Points on a hilly landscape, in no order, each with its height.
A ball rolls from a point to whichever of its 2 nearest points has the largest drop for the distance, and stops where none of them is lower. Distance is the straight distance between rows; heights are no part of it.
K45: [ 89,  84,  85,  69, 100,  88,  52, 130,  91,  88, 126, 100, 108,  81, 106,
  88, 110, 121, 114,  82,  89,  68,  93, 101,  94, 137, 104,  77, 129,  90,
 101,  78, 111,  89, 102,  90, 106, 128,  98, 104,  76,  40]  (h 210)
K800: [109, 117,  93, 122,  84, 106, 113,  92,  93, 102,  71, 125,  85, 145, 105,
  86,  99,  90,  84, 114, 101,  95, 105,  90,  95, 108,  93,  87,  55, 128,
  90,  95,  97,  94,  94,  91, 106,  84,  99,  96, 122, 104]  (h 677)
K276: [117, 103,  82,  85, 119, 101, 105,  85,  94, 115, 123, 116,  84, 121, 113,
  98, 119,  98,  91,  97, 129,  86, 117,  94,  81,  89,  98, 104,  73,  84,
 116,  90,  92,  78,  91, 103,  91, 116, 106,  94,  75, 109]  (h 269)
K614: [ 70, 128, 111,  98, 106,  90,  91, 106, 129, 111,  74,  74,  83, 115, 110,
  72,  95,  99,  87,  92,  71,  92, 124,  78, 109, 102, 108,  92, 101,  97,
 108, 102, 110, 128,  98,  90,  88,  91,  84, 119,  76, 114]  (h 470)
K948: [105,  98,  86, 106, 127, 111, 107,  86, 102,  99,  98, 120, 102, 122, 140,
 110, 120, 118, 114, 120,  94,  99,  99,  83,  96, 100, 119, 108,  66, 103,
  97, 121, 104,  80,  89,  83, 135, 103, 126,  94, 100, 101]  (h 577)
K522: [111, 115,  97, 114,  93,  92, 103,  81,  96,  86,  97, 120, 107,  93, 109,
 119,  91, 103,  82, 130, 116, 105,  84, 109, 103,  82, 111, 137,  84, 120,
  92, 123,  69, 106,  90, 115, 115, 113,  87, 124, 113, 102]  (h 307)
K827: [101,  93,  85, 105,  88, 112,  93, 113, 100,  95,  90, 101, 111,  87,  71,
 115,  97, 100, 100, 111, 102, 111,  90,  88, 109,  70,  84, 136, 102, 110,
  82, 141, 108, 115, 102, 110, 122, 107,  98,  63, 116, 118]  (h 722)
K94: [ 85,  93, 102,  97,  98, 122, 134, 117, 113,  97,  73, 110, 109,  96, 115,
  79,  95, 127,  74,  86, 109, 114, 125, 104, 131, 111, 101, 116, 102,  74,
 115, 112, 108,  88, 105, 109,  95, 111, 100,  90,  79, 112]  (h 685)
K588: [ 79,  96, 108,  69,  93, 107,  97, 141,  97, 105,  93, 115, 112,  80,  95,
  75, 111,  81,  77,  73, 103,  93, 110, 112, 103, 131,  87,  92, 111,  97,
  90,  74,  92, 117, 104,  67,  75,  85,  89,  92, 113,  87]  (h 463)
K105: [ 93,  67,  83,  89, 102,  85,  55, 120,  92,  79, 130,  85, 101,  95,  82,
  97,  88, 106, 116, 101,  86,  60,  73, 107,  92, 100,  94,  86, 132, 107,
 102, 102, 111,  85, 101, 109, 102, 118, 108, 102,  86,  61]  (h 254)
K98: [111, 101, 125, 133, 100,  96, 106,  77, 118, 101, 105, 116, 115,  66, 130,
 125,  81,  92, 131, 114,  79, 118,  98, 103,  92,  93, 116,  91, 126, 130,
 108, 101,  85, 102,  91,  95,  94,  82, 102, 103, 149, 104]  (h 352)
K869: [ 83,  92,  80, 104,  97,  84,  68, 102,  98,  81,  92,  92,  86,  98, 121,
  85, 120, 115, 108,  96,  87,  82,  99, 110, 104, 118, 112, 109, 106, 108,
 103, 120, 106, 104,  96, 102, 122, 115, 103, 119,  78,  81]  (h 621)
K403: [ 87,  69,  77,  90, 115, 112, 126,  91,  91, 107,  94,  98,  90, 101, 110,
 134, 121,  96, 107,  94, 106, 122,  77, 107,  90,  83, 110, 108,  93,  88,
 100, 123, 108,  91,  95, 114, 120,  88, 125,  85,  96, 110]  (h 545)
K626: [109,  70,  67,  85, 101,  81,  84, 101,  67,  82, 102,  85,  76,  96, 106,
 117, 138,  81, 124,  75, 116,  76, 107, 109,  83, 103, 106,  95, 100, 114,
 103,  93, 114, 125,  88, 116, 113, 117, 111,  86,  72,  86]  (h 462)
K211: [109, 124,  92, 103,  90, 100, 101,  70,  91,  84,  71,  80,  98,  95,  79,
 121, 105,  93, 103, 122, 118, 124,  94,  87, 108,  91, 105, 124,  72,  95,
  87, 134, 104, 133, 104, 119, 132, 112,  87, 108,  86, 122]  (h 562)
K198: [106, 100,  86,  93, 106,  96, 122,  84,  90,  91,  93, 107,  97, 107, 117,
 129, 106,  74,  73, 105, 118, 106,  77, 121,  92,  73, 111, 125,  89, 111,
  93, 104,  82, 120,  85, 113,  96, 110,  90, 109, 106, 109]  (h 344)
K310: [100,  68,  65,  84, 106,  94,  80, 103,  81,  97, 128, 108,  84,  61,  95,
 124, 126,  84, 134,  81, 111,  84, 114, 113,  75, 100, 104,  96, 124, 110,
 119,  88, 104,  94,  83, 119, 104, 113, 106,  74,  80,  77]  (h 442)
K710: [ 98, 112, 102, 110,  83, 103,  91,  85,  89, 122,  90,  99,  83,  99,  95,
 112, 128, 127, 120, 101, 117, 148, 117,  73, 110, 101,  98, 108,  81,  60,
 112, 120,  98,  93, 103, 126, 126,  96, 103, 104,  86, 112]  (h 571)
K312: [109, 124,  83,  95, 110, 122, 106,  85,  87,  99,  81,  97,  85, 104,  81,
  78,  83, 105,  84, 125, 103,  64, 102, 112,  78, 120,  91,  93,  81, 102,
  81, 100, 106,  92, 117,  95, 102,  98, 112,  99,  77,  95]  (h 705)
K607: [105,  99, 118, 124,  98,  79, 102,  83, 104,  70,  92,  87, 114,  78, 118,
 125,  87,  80, 112,  99,  87, 112,  87, 120, 112, 101, 112,  96, 123, 130,
  96,  95,  90, 127,  95,  89,  99,  97, 102, 121, 133, 103]  (h 385)
K40: [141,  91,  97,  91,  98, 114,  92,  75,  83, 114,  90, 110,  92,  86, 110,
 104,  89, 123, 135,  89,  99,  82,  90, 111,  80,  85,  87,  95, 109,  89,
  92, 102,  89, 102, 115,  88,  94,  91, 141,  97, 123, 112]  (h 204)
K777: [ 77,  89, 106,  85, 115,  89,  63, 125,  85, 103, 103,  82, 102,  98, 114,
 107, 114, 110, 106,  96,  75,  85,  75,  90,  96, 118, 120,  78, 124,  92,
  93,  77,  98, 109,  99,  91, 112, 102, 100, 110,  90,  59]  (h 252)
K424: [113, 119, 103,  89, 119, 100,  96, 101, 111, 119, 121, 118, 101, 111, 107,
  94, 110,  83,  89, 101, 106,  83, 124,  84,  84,  82,  96, 113,  85, 104,
  97,  88,  83, 111,  85,  81,  88, 111,  83,  86, 105, 112]  (h 314)
K945: [ 99, 103, 106, 100,  99,  91, 113, 108, 110,  76, 111, 100, 106,  89,  89,
 104, 119,  70, 106,  86, 107, 125, 122, 115, 119, 117,  94, 100, 100, 119,
  98,  90, 111, 113,  97,  75,  95,  93,  98,  95, 114, 110]  (h 478)
K230: [ 87,  86,  94,  95, 139, 116, 126,  83, 107, 120, 117, 108, 105, 105, 127,
 132, 117, 100, 112, 120, 110, 115,  89,  83,  76,  75, 128, 106,  83,  86,
 111, 119,  93,  78,  82, 107, 127, 101, 106,  84,  85, 113]  (h 560)
K83: [114,  98, 111,  93, 105, 102, 109,  94,  78, 122,  94, 107, 107,  73, 119,
 105,  68, 106,  99, 103,  92,  56, 101, 113,  68, 102, 126,  66, 126,  96,
 111,  59,  72, 110, 101, 119,  79,  93,  78, 101,  92,  79]  (h 324)
K241: [102,  94, 105,  92, 111, 106,  97,  96, 123, 104, 118, 104, 103,  87,  88,
  99,  81,  78, 123,  95,  85,  94,  95, 117,  80,  77,  84, 106, 121, 121,
  93, 105, 104, 103, 110,  63,  75,  76, 123,  94, 132, 125]  (h 251)
K112: [ 86, 115,  94, 103,  86,  89,  58,  88,  89, 100,  92,  81,  81,  86,  93,
  88,  96, 117, 108, 110,  85,  92,  79, 116,  92, 115, 106, 107, 114,  93,
  95, 113,  89, 105, 113, 117, 105,  94, 104, 136,  83,  83]  (h 604)
K690: [ 82,  98,  91,  91,  82, 101,  80, 141,  96,  97,  91, 113,  99, 108,  98,
  54, 129, 108,  75,  79, 102,  95, 114,  91, 110, 131,  85, 110,  96,  97,
  92, 102, 117,  93, 101,  90, 107, 124,  92,  86,  88,  78]  (h 410)
K725: [111, 123, 124, 113, 103, 101, 123,  84, 119, 111,  73,  91, 102, 137, 108,
  93,  88, 108, 100, 110,  92, 111, 113,  66, 117,  85, 102,  89,  74,  92,
 102, 107, 112, 112, 105,  89, 104,  89,  98, 107, 101, 138]  (h 416)
K937: [ 79, 108, 122, 109,  94,  92,  94,  95,  95, 125,  77,  75,  95,  94, 119,
 114,  91, 121, 112,  93,  72, 126,  80,  92, 110, 107, 115,  80, 118,  76,
 108,  97,  93, 120, 110, 109,  99,  66, 108, 129, 111,  97]  (h 296)
K773: [ 98,  98,  86, 101, 122, 127, 124,  69,  89, 107,  72,  88,  85, 100,  94,
  98,  73, 113,  94, 132, 107,  71,  96,  98,  78,  97, 113,  87,  88,  82,
 105, 123, 104,  88, 107, 126, 111,  96, 109,  96,  61, 112]  (h 719)
K186: [101, 101,  81, 121,  74,  85,  95,  91,  77,  59,  64,  99,  86, 111, 125,
  98, 128,  99, 111,  89,  97, 106,  98, 122, 115, 135, 112, 102,  79, 127,
  87, 102, 111, 122,  98, 100, 120,  98, 111, 115, 119,  91]  (h 647)
K441: [108,  98, 100, 106, 106, 120, 138,  85, 100, 105,  86,  89,  97,  98,  75,
  90,  58, 103,  84, 112, 109,  79, 109, 107,  95,  87,  99,  83, 109,  90,
 109, 101, 113,  91, 113, 126,  87,  99,  99,  88,  78, 120]  (h 732)
K173: [ 98, 112, 107, 106,  74, 103,  84, 118, 102,  96, 111, 112, 104,  77,  65,
  69,  75, 115,  80, 101, 106,  93,  96, 109, 110, 126,  84,  91, 126,  96,
  98,  90,  92,  74, 110, 115,  90, 112,  72, 104, 106,  71]  (h 321)
K328: [122,  90, 114, 112,  97, 116, 132,  79, 101, 111,  97, 101, 108,  75,  87,
 107,  50,  91,  99, 102, 103,  82,  97, 116,  83,  64,  95,  91, 131, 105,
 111, 101,  88,  98, 105, 124,  70,  94, 103,  93, 118, 124]  (h 748)
K219: [103, 105,  89,  99,  97, 106, 132,  77,  94,  78,  94,  94, 107,  99,  85,
 146, 119,  88, 107, 129, 122, 145,  84,  99, 104,  90, 114, 128,  58, 109,
  81, 141, 115, 104,  97, 111, 144,  99, 102, 101, 101, 116]  (h 542)
K507: [100,  97, 104,  96, 113, 102,  95, 100, 113, 122, 117, 103, 103, 123, 112,
 108, 112, 109, 105,  95,  94, 117,  82,  89, 100,  63,  92, 132,  89,  87,
  96, 124,  92,  98, 101,  87, 102,  93, 123,  99, 115, 130]  (h 611)
K967: [111, 112, 100, 104,  86,  77,  82,  96,  92,  76, 132, 106, 115, 120,  96,
 112, 110,  98,  84, 121, 121, 117,  78, 112, 119,  92, 102, 138,  79, 116,
  89, 113,  80,  95,  95,  99, 111, 123,  89, 140, 112,  93]  (h 262)
K921: [ 81, 119, 100, 101,  69, 106,  73, 130, 101, 113,  81, 106,  91,  86,  84,
  64, 131, 113,  94,  82,  99, 118, 138,  71, 115, 140,  88, 101,  94,  86,
  94, 102, 116, 107, 106, 102, 117, 119,  77,  83,  83,  87]  (h 383)
K786: [ 93,  84,  99,  79, 120, 116,  97, 126, 103, 106, 132,  94, 118, 111,  73,
  89,  79, 112,  79, 110, 105,  83,  78,  92, 100,  89,  84,  97, 116,  77,
 105,  93, 106,  70, 109, 101,  82, 111, 102,  84,  81,  85]  (h 333)
K467: [104,  74, 120, 122, 107,  97, 106, 101, 118,  95, 126, 105, 117,  79,  89,
 115,  67,  88, 120, 106,  86,  91, 101,  99,  99,  84,  97,  71, 143, 117,
 115,  84, 104,  81,  91, 101,  88,  98,  95,  83, 127,  97]  (h 392)
K962: [125,  93, 112,  94, 115, 109, 122,  65, 113, 110, 113, 103,  93, 101, 109,
 116,  90,  78, 126,  91, 102, 102,  97, 102,  72,  63, 100, 103, 104, 115,
  98,  97, 104, 105, 102,  82,  86,  95, 123,  90, 129, 139]  (h 211)
K384: [ 99, 119,  99,  73, 106, 109, 115, 112,  81,  94,  81,  90,  94, 108,  94,
  94, 121,  61,  74,  90, 111,  95,  99, 112,  88, 122,  97,  95,  77, 104,
  66,  74, 108, 128,  97,  76,  88,  97,  91,  88,  99,  90]  (h 477)
K624: [101, 112,  86, 104,  97, 114, 118,  92,  86,  95,  58,  95,  75, 124,  89,
  82,  82,  84,  84, 112,  90,  77,  95, 106,  84, 111,  92,  76,  70, 122,
  80,  92, 112, 108, 111,  94,  95,  81, 110,  95,  99, 104]  (h 692)
K859: [ 97,  95, 122,  88, 135, 102, 101, 113, 126, 104, 138,  84, 132, 118,  94,
  84,  68, 116,  76, 119,  94,  70,  96,  83, 105,  88,  97,  93, 117,  76,
 115,  91, 104,  76, 105,  98,  84, 120,  77, 100,  73,  95]  (h 372)
K651: [ 87, 110,  96,  92, 115,  98, 121,  88,  91,  78, 116,  88,  98,  95,  85,
 118,  79,  68,  64, 127, 116, 100,  77, 130,  88,  91, 113, 114, 106, 100,
  95,  88,  84,  97,  92, 116,  86, 106,  76, 130,  90,  95]  (h 382)
K625: [117,  96, 108,  89,  97, 101,  90,  90,  78, 138,  79,  99,  86, 100, 121,
 113,  99, 107, 113,  76,  90,  89,  84,  98,  75,  89,  98,  86, 104,  83,
  93,  82,  80, 128, 104, 105,  90,  82, 120, 101, 114, 102]  (h 238)
K356: [ 78,  74, 109, 118, 103,  88, 107, 127, 115,  94, 120,  97, 107, 141,  90,
 101, 104,  95,  93, 103,  90, 123,  88,  82, 122,  95,  95,  79, 104, 109,
 110,  95, 119,  66,  94,  95, 105,  89, 103,  88, 105,  90]  (h 165)
K202: [ 62, 100, 104,  79,  81, 111,  91, 152, 103, 100,  98, 123, 112, 102,  94,
  47, 131,  92,  65,  77,  98, 115, 102, 110, 112, 147,  83, 108,  95,  95,
  89,  96, 103,  91, 112,  62,  85,  92,  98, 100, 106,  83]  (h 437)
K174: [103,  87, 112, 130,  95,  95, 127,  98, 129,  98, 109, 116, 104, 103,  97,
 104,  91,  91, 105,  95, 104, 122, 125,  94, 121,  81,  88,  91, 105, 112,
 125, 108, 111,  80,  92, 101,  89,  96, 103,  92, 113, 125]  (h 619)
K934: [ 93, 122,  99, 105,  78,  78,  63,  88, 110,  87, 140,  88, 100, 101,  82,
  96, 138, 117, 126, 101, 104, 134, 104, 118, 110, 113, 101, 152,  81,  89,
 101, 129, 101, 101, 115, 101, 109, 107, 105, 145,  80, 109]  (h 538)
K406: [ 93, 116, 125, 100, 107,  92, 106, 109, 118, 109,  84,  89, 107, 148, 120,
  78,  92, 107,  73,  96,  91,  92, 106,  72, 121,  88, 105,  94,  87,  86,
 106,  96, 103, 111, 100,  91,  88, 101,  86, 115,  88, 119]  (h 443)
K766: [100, 102, 111, 100, 109, 109, 102,  88, 103, 126,  99, 111,  99,  63, 117,
 120,  85,  92, 126, 106,  76,  99,  98, 108,  66,  86, 114,  93, 128, 117,
  96,  84,  74, 117,  97,  91,  83,  74,  96,  87, 131,  99]  (h 319)
K330: [118, 109, 102, 118,  80,  65,  59,  93,  91,  79, 104,  96, 104, 110, 100,
 114, 119,  92, 121, 102,  93, 104,  89,  96, 111, 101,  98, 116,  93, 128,
  82, 106,  92, 132,  97,  94, 119, 109,  94, 107, 128,  97]  (h 258)
K401: [ 97,  98,  99,  80,  82,  96,  84, 121,  75,  93, 108,  84,  92,  96,  76,
  67,  94, 111,  69,  82, 121,  90,  84, 107, 107, 131,  89,  82, 118,  82,
  98,  77, 100,  90, 118, 115,  91, 132,  84, 117,  78,  67]  (h 362)
K46: [ 97,  95, 113, 137,  87,  98, 119,  84, 120,  98,  94, 101,  91,  96, 100,
  98,  93, 119, 123,  96,  92, 139, 128,  95, 128, 113,  87,  82, 101,  91,
 126, 110, 120,  70, 106, 104, 105,  77, 121, 108, 108, 114]  (h 602)
K27: [100, 136, 100, 103,  82,  87,  72,  78,  90,  89,  96,  73,  90,  91,  70,
 102, 100,  96,  98, 120, 110, 113,  92, 103, 107, 102, 102, 120,  92,  97,
  89, 119,  91, 124, 113, 121, 112, 109,  81, 131,  84, 108]  (h 583)
K688: [ 95,  93,  74, 122,  75,  91,  79,  97,  83,  84,  53, 112,  80,  95, 135,
  83, 108, 127, 110,  94,  81,  82, 109, 113, 109, 127, 108, 102, 100, 119,
 102, 111, 100, 109,  98, 113, 122, 100, 107, 112, 111,  83]  (h 634)
K159: [ 93,  60,  99,  75, 135, 122, 140, 134,  85, 116, 106, 103, 130, 115, 130,
 109,  97, 104,  70,  92, 111,  70,  81,  91,  86,  91, 125,  84, 107,  75,
 113,  81, 105,  86,  86, 114,  92, 107,  94,  65,  81,  85]  (h 270)
K677: [100, 109, 128,  88, 127,  90, 105, 111, 123, 113, 113,  84, 117, 132, 114,
  77,  78,  95,  75, 103,  89,  60, 107,  80, 102,  79, 108,  89, 108,  91,
 108,  76,  96, 112,  93,  89,  72, 107,  73, 107,  87, 114]  (h 417)
K715: [ 95, 109,  89,  93, 111,  93, 102, 100,  99,  83, 117, 100,  93, 130, 110,
  92, 130, 100,  87, 110, 118, 111, 102,  97, 102, 116, 110, 107,  71,  97,
 101,  99, 104,  76,  97,  92, 114, 119,  97, 119,  72,  89]  (h 224)
K32: [ 95,  98,  99,  85,  81, 100, 102, 118,  86, 110,  76,  94,  86,  74,  83,
  93,  88,  67,  93,  72,  99,  81, 117, 112,  85, 111,  87,  79, 108, 114,
  92,  62,  88, 140, 101,  98,  72,  86,  86,  90, 105,  93]  (h 492)
K500: [113,  84, 108, 106, 117, 103, 132,  90, 125,  98, 118, 113, 120, 120, 125,
  99,  95, 130,  92,  97, 117, 117, 120,  89, 125,  83, 101, 114,  89,  70,
 132, 111,  98,  61,  97, 106,  96, 122, 111, 105,  77, 119]  (h 657)
K881: [112,  81,  73, 104, 104,  99,  92, 100,  92,  76, 110,  98, 101, 123,  84,
 107, 117,  96, 106, 109, 113,  89,  86,  97, 101,  77,  90, 128,  81, 118,
  89, 136, 121, 100,  97, 102, 126, 121, 114,  77,  89, 112]  (h 735)
K622: [111, 130, 111, 110, 101,  98,  86, 100, 127, 117, 109, 116, 107, 107,  86,
  84,  93, 100,  98, 120,  94,  90, 121,  68,  97,  79,  86, 116,  79, 114,
  92, 113,  88, 106,  97,  86, 103, 104,  81,  91, 108, 118]  (h 353)
K882: [110, 102, 114, 131,  84,  97,  96,  80, 103, 114,  92, 100,  95,  94, 108,
 122, 104, 124, 135, 105,  95, 141, 106,  74, 116,  87,  99, 102,  98,  89,
 115, 126, 102,  97, 104, 118, 118,  83, 114, 103, 123, 114]  (h 586)
K372: [101,  75, 101,  85, 120, 121, 149, 108, 112,  96, 104,  99, 120,  95, 110,
 101,  92, 116,  85,  80, 118, 112, 113, 115, 117,  95, 100, 106, 111,  66,
 119, 101, 110,  76, 105, 101,  84, 112, 120,  84,  74, 117]  (h 672)
K791: [ 92,  70,  88,  64, 130, 125, 130, 126,  83, 135, 110, 106, 112, 133, 118,
 109, 120,  98,  72,  81, 117,  94,  78,  90,  75,  86, 103,  97,  87,  65,
 102,  82, 100,  78,  87, 105,  88, 102, 113,  62,  90,  93]  (h 241)
K898: [141, 108, 104,  94, 112, 123, 124,  69,  97, 114,  94, 134, 104, 100, 124,
  98,  93, 107, 110,  92, 113,  83, 113, 112,  78,  94,  98, 104,  87,  99,
  91,  90,  89, 100, 107,  72,  83,  98, 121,  90, 128, 126]  (h 162)
K133: [109, 107, 106, 129,  69,  69,  69, 104, 108,  84, 127, 114, 107, 112,  92,
  97, 107, 104, 106,  99, 101, 118,  93, 106, 130,  99,  88, 109,  99, 122,
 101, 104,  88,  88,  94,  98, 103, 105,  93, 126, 129,  89]  (h 209)
K739: [ 85, 123,  99,  83, 106, 109, 105, 105,  82,  95,  70,  78, 100, 117,  82,
 113, 109,  69,  74, 126,  92, 105,  71,  89,  85, 107, 108, 101,  72, 108,
  57,  91, 108, 131,  96,  95, 111,  99,  77,  94,  95,  88]  (h 504)
K566: [112,  87,  87,  98, 115, 100,  93, 100,  92,  88, 102,  84,  92, 116,  71,
 103,  90,  84, 101, 116, 102,  71,  88,  91,  90,  79,  86, 100,  97, 118,
  89, 109, 117, 106,  99, 104, 108, 113, 105,  75,  92, 105]  (h 747)
K923: [103, 118, 111,  94, 102, 108, 123,  90,  97,  98, 120, 103, 106,  92,  71,
 123,  84,  68,  79, 118, 112, 122,  82, 126,  93, 100,  96, 102,  99, 101,
  85,  76,  82,  96, 103,  96,  81,  81,  79, 110, 124,  97]  (h 418)
K836: [106,  61,  83, 109, 100,  92,  97, 104, 105,  93, 117, 109,  89,  69,  92,
 118,  90,  88, 135,  87,  93,  87, 112, 111,  87,  83,  92,  79, 136, 125,
 120,  95, 109,  83,  87, 112,  91,  98, 117,  74, 108,  90]  (h 419)
K512: [117, 107, 112,  99, 111,  92,  94,  97,  98,  96,  93, 107, 118,  80, 127,
  97,  75,  97,  87, 103,  99,  56, 109, 104,  96,  96, 117,  98, 123, 111,
 102,  78,  73, 132,  87, 106,  86, 121,  66,  98, 106,  93]  (h 277)
K965: [ 70, 131, 102, 106,  88,  95,  86,  97, 114, 110,  84,  80,  72, 113,  89,
  76, 107,  94, 104,  91,  76, 119, 119,  97, 105, 117,  90,  98,  86, 101,
  99, 100, 109, 115, 114,  87,  91,  69, 103, 124,  92, 115]  (h 493)
K452: [119, 117, 108,  79, 107, 116, 128,  91,  97, 101, 102, 109, 102,  93,  79,
 103, 103,  65,  96,  91, 117, 108, 106, 120,  89, 115,  89,  86,  87, 104,
  81,  70,  99, 113, 106,  67,  77,  80, 101,  89, 120, 111]  (h 449)
K291: [ 79, 112,  93,  84, 108, 105, 134, 104, 106,  87,  87,  83, 102, 116, 106,
 122, 141,  80,  96, 103, 108, 150, 100, 100, 110, 104, 113, 129,  61,  98,
  80, 119, 126, 111,  89,  92, 117,  95, 100,  96,  85, 111]  (h 521)
K829: [100, 131, 101, 113,  91,  99,  98,  87, 114, 103, 113, 119,  95,  72,  92,
  91,  97, 107, 110, 112, 100, 115, 129, 113, 104, 127, 100,  98, 103, 106,
 107,  95,  91,  79, 107,  94,  97,  90,  91, 114, 102,  92]  (h 230)
K796: [119,  81, 117, 133, 106, 101, 135,  80, 117, 107, 112, 113, 120, 109, 115,
 114,  76, 114,  97, 113, 112, 103,  99,  87, 106,  56, 109, 102, 103,  94,
 124, 123,  98,  68,  92, 126,  98, 109, 107,  98, 105, 130]  (h 638)
K747: [ 86, 121, 105, 106,  73, 112,  90, 102, 109, 126,  70, 107,  78,  68,  99,
  64, 101, 133, 101,  82,  94, 113, 145,  92, 110, 132,  90,  99, 110,  68,
 117,  99, 102,  97, 108, 116,  97,  90,  90, 104,  88,  99]  (h 351)
K273: [ 93, 140, 117, 114,  79, 103,  87, 104, 116, 119, 111, 117,  97, 101,  77,
  66,  79, 118,  82, 118,  93, 106, 103, 100, 102, 119,  90,  95,  94,  96,
 103,  92,  74,  68, 114, 101,  82,  83,  79, 122, 107,  88]  (h 275)
K463: [114,  96,  92, 127,  73,  96, 102,  97,  86,  94,  67, 129,  93, 112, 119,
 108, 118,  98, 116,  99,  99, 117, 108,  91, 110, 111,  94,  96,  75, 133,
  92, 102, 103, 108,  93,  93, 122,  84, 108,  85, 143, 100]  (h 662)
K283: [106,  82, 117,  95, 106,  97, 110, 113, 124,  75, 115,  86, 125,  78,  83,
  80,  42,  86,  86, 101,  91,  42, 109, 114, 105, 104,  87,  70, 135, 114,
 108,  71, 105, 104,  99,  93,  68, 108,  82, 100, 104,  87]  (h 405)
K180: [ 95,  87, 103, 113,  86,  82,  94, 116,  91,  68, 114,  93, 106, 124,  87,
  91,  98, 101,  86,  97, 103, 107,  78, 108, 130, 127, 100,  71, 107, 111,
 100,  80, 112,  73, 104, 100, 107, 108,  99, 117, 106,  69]  (h 109)
K515: [ 89,  86, 110,  90,  97,  98,  77, 122,  79, 135,  81,  94,  97, 100, 121,
 111, 101, 120, 108,  86,  75,  90,  72,  87,  88, 101, 112,  76, 119,  81,
  96,  85,  85, 117, 100, 105, 100,  83, 107, 103, 104,  75]  (h 266)
K438: [ 76, 109, 100,  95, 108,  96,  90, 116, 115, 109, 129, 109,  93, 103, 109,
  98, 126, 107,  97,  99,  96, 122, 116,  92, 103, 115, 106, 104,  98,  94,
 113,  93, 100,  74,  96,  89, 104, 102,  88, 104,  84,  86]  (h 180)
K419: [119,  92,  95, 110,  77,  78,  76, 111,  94,  67, 130, 106, 115, 118,  84,
  93, 121, 103, 105,  85, 114, 105,  97, 110, 128, 122,  85, 104,  97, 111,
  98,  94, 111,  86, 104,  89, 106, 120, 105, 106, 110,  83]  (h 161)
K378: [ 89, 115, 108, 106,  92,  93, 121,  95, 110,  84,  94,  85, 105,  95, 105,
 122, 121,  84, 100,  98, 104, 155, 107,  99, 126, 104, 110, 115,  89, 101,
  98, 111, 113, 122,  93,  97, 109,  91,  93, 115, 106, 117]  (h 503)
K581: [ 92, 116, 111, 116,  79, 100,  81,  91,  99, 120,  74,  97,  90,  60, 120,
  96, 101, 139, 129,  88,  81, 121, 123,  97, 115, 123, 105, 101, 120,  72,
 114, 108,  86, 111, 105, 113, 106,  78, 103, 115, 107,  93]  (h 325)
K380: [123, 115, 100, 114,  99,  74,  74,  83, 101,  82,  87, 101,  96, 106, 122,
  98,  90,  96, 102, 117,  96,  66, 100,  93, 101,  97, 107, 100, 101, 132,
  93,  96,  80, 127,  90,  97, 111, 124,  85, 106, 108,  95]  (h 223)
K612: [ 77, 135,  92,  98,  74,  86,  72, 100, 104,  95, 106,  91,  76, 102,  93,
  73, 142, 101,  98,  87,  96, 126, 120, 113, 104, 129, 101, 132,  81, 100,
  96, 108, 106, 111, 110,  95, 101, 107,  90, 138,  78, 101]  (h 516)
K761: [112, 100,  78,  60, 125,  95,  85,  92,  76,  86, 106,  69,  91,  94,  91,
 106, 140,  70, 101,  92, 127,  75, 110,  99,  77, 104, 102, 109,  88,  90,
  87, 102, 115, 130,  92, 100, 115, 131,  97,  83,  53,  95]  (h 486)
K234: [ 76,  73,  94,  83, 126, 117, 133, 129, 106, 103, 114,  96, 109, 136, 101,
 106, 115, 100,  86,  96, 104, 125,  87,  90, 108,  99, 101,  91,  91,  82,
 106,  93, 124,  64,  99,  90, 101,  92, 115,  72,  80,  91]  (h 205)
K837: [ 92,  80, 106,  91, 114, 103, 104, 116,  96,  96, 118,  96, 120,  80,  99,
 102,  60, 107,  83, 102,  93,  60,  89, 111,  89, 103, 111,  75, 146,  95,
 118,  75,  92,  86,  94, 113,  77, 108,  79, 104,  91,  66]  (h 363)
K517: [103, 108,  89, 105,  78,  93,  64,  81,  85, 110, 118,  97,  87,  99,  82,
 101, 133, 125, 124, 101, 114, 128,  94, 106,  96, 102,  92, 128,  83,  72,
 104, 129,  93,  87, 110, 119, 117,  97, 114, 124,  81, 104]  (h 555)
K783: [ 96,  83,  85, 104,  93, 115, 119,  84,  81, 114,  74,  86,  71,  88,  85,
 121,  91,  97, 115,  94,  93, 107,  89, 111,  87,  92,  99,  84, 104,  97,
 100, 103, 112, 102, 111, 124, 102,  72, 124,  89,  99, 107]  (h 531)
K664: [ 96,  92,  96,  80, 137,  99,  95, 100, 107, 112, 118, 103, 110, 128, 147,
 120, 134,  97, 107,  92,  91, 103,  78,  88,  88,  77, 117, 126,  81,  91,
  91, 110,  94, 103,  85,  67, 114, 105, 123, 102, 104, 111]  (h 595)
K885: [105,  95,  92, 102,  98, 125, 116, 109,  99, 111,  75, 121, 117,  94, 113,
  96, 101, 141,  84, 105, 114, 103, 110,  84, 119,  91, 105, 126,  93,  75,
 105, 132,  96,  90,  99, 118, 121, 115, 103,  73,  92, 115]  (h 697)
K474: [120,  95,  95, 111,  86, 125,  97, 105,  94, 115,  83, 125, 111,  93,  86,
  95,  85, 129, 101, 112, 106, 101,  93,  94, 105,  82,  83, 119,  98,  92,
  92, 132,  93,  83, 110, 115, 112,  96, 115,  71, 118, 112]  (h 709)
K350: [105, 124, 122, 124,  91,  98, 107,  94, 120, 114,  81, 106, 112, 107, 110,
  98,  81,  97, 101, 113,  85, 108, 109,  74, 105,  79, 104, 100,  89, 119,
  99, 111,  90, 123, 100,  92, 100,  82,  81,  98, 130, 128]  (h 388)
K167: [100,  94,  99, 102,  77,  93,  94, 101,  88, 106,  79,  79,  72,  76,  78,
 103,  77,  84, 115,  75,  92,  95, 107, 111,  95,  96,  87,  78, 120, 109,
 104,  80,  99, 124, 108, 120,  81,  81, 105, 102,  99, 101]  (h 512)
K810: [100,  79, 119, 118,  99,  85,  96, 108, 120,  77, 107,  86, 109,  92,  73,
  91,  63,  77, 121, 101,  84,  78, 103,  96, 113, 101,  82,  57, 125, 132,
 104,  83, 117,  98,  99,  90,  92,  95,  97,  88, 118,  96]  (h 422)
K355: [ 99,  98, 106,  80, 125, 105, 103,  93, 113, 113, 125, 107,  99,  61, 112,
 117,  91,  84, 131,  88,  84,  94, 107, 122,  71,  91, 110,  90, 135, 105,
 109,  80,  93, 101,  99,  70,  71,  78, 116, 101, 113, 105]  (h 288)
K546: [104,  66,  93,  78, 103,  99,  74, 132, 105,  85, 138,  99, 118,  88,  72,
  98,  82, 104, 112,  86,  97,  79,  89, 108, 110,  96,  73,  93, 137,  98,
 105,  92, 114,  81, 103,  90,  86, 110, 114,  84, 105,  78]  (h 292)

For each start below, name the point where the ball stops.
K441 -> K180
K677 -> K45
K688 -> K180
K651 -> K180
K588 -> K898
K350 -> K438
K664 -> K898
K98 -> K898

Call two points neighbours if one is among the 2 nearest of the other. Go from one point of each pair to the other, from neighbour to neighbour, staying as low as possible. Name the highest point that can't be avoided.
K438, K180 -> K401
K380, K180 -> K330
K467, K438 -> K810
K45, K898 -> K515
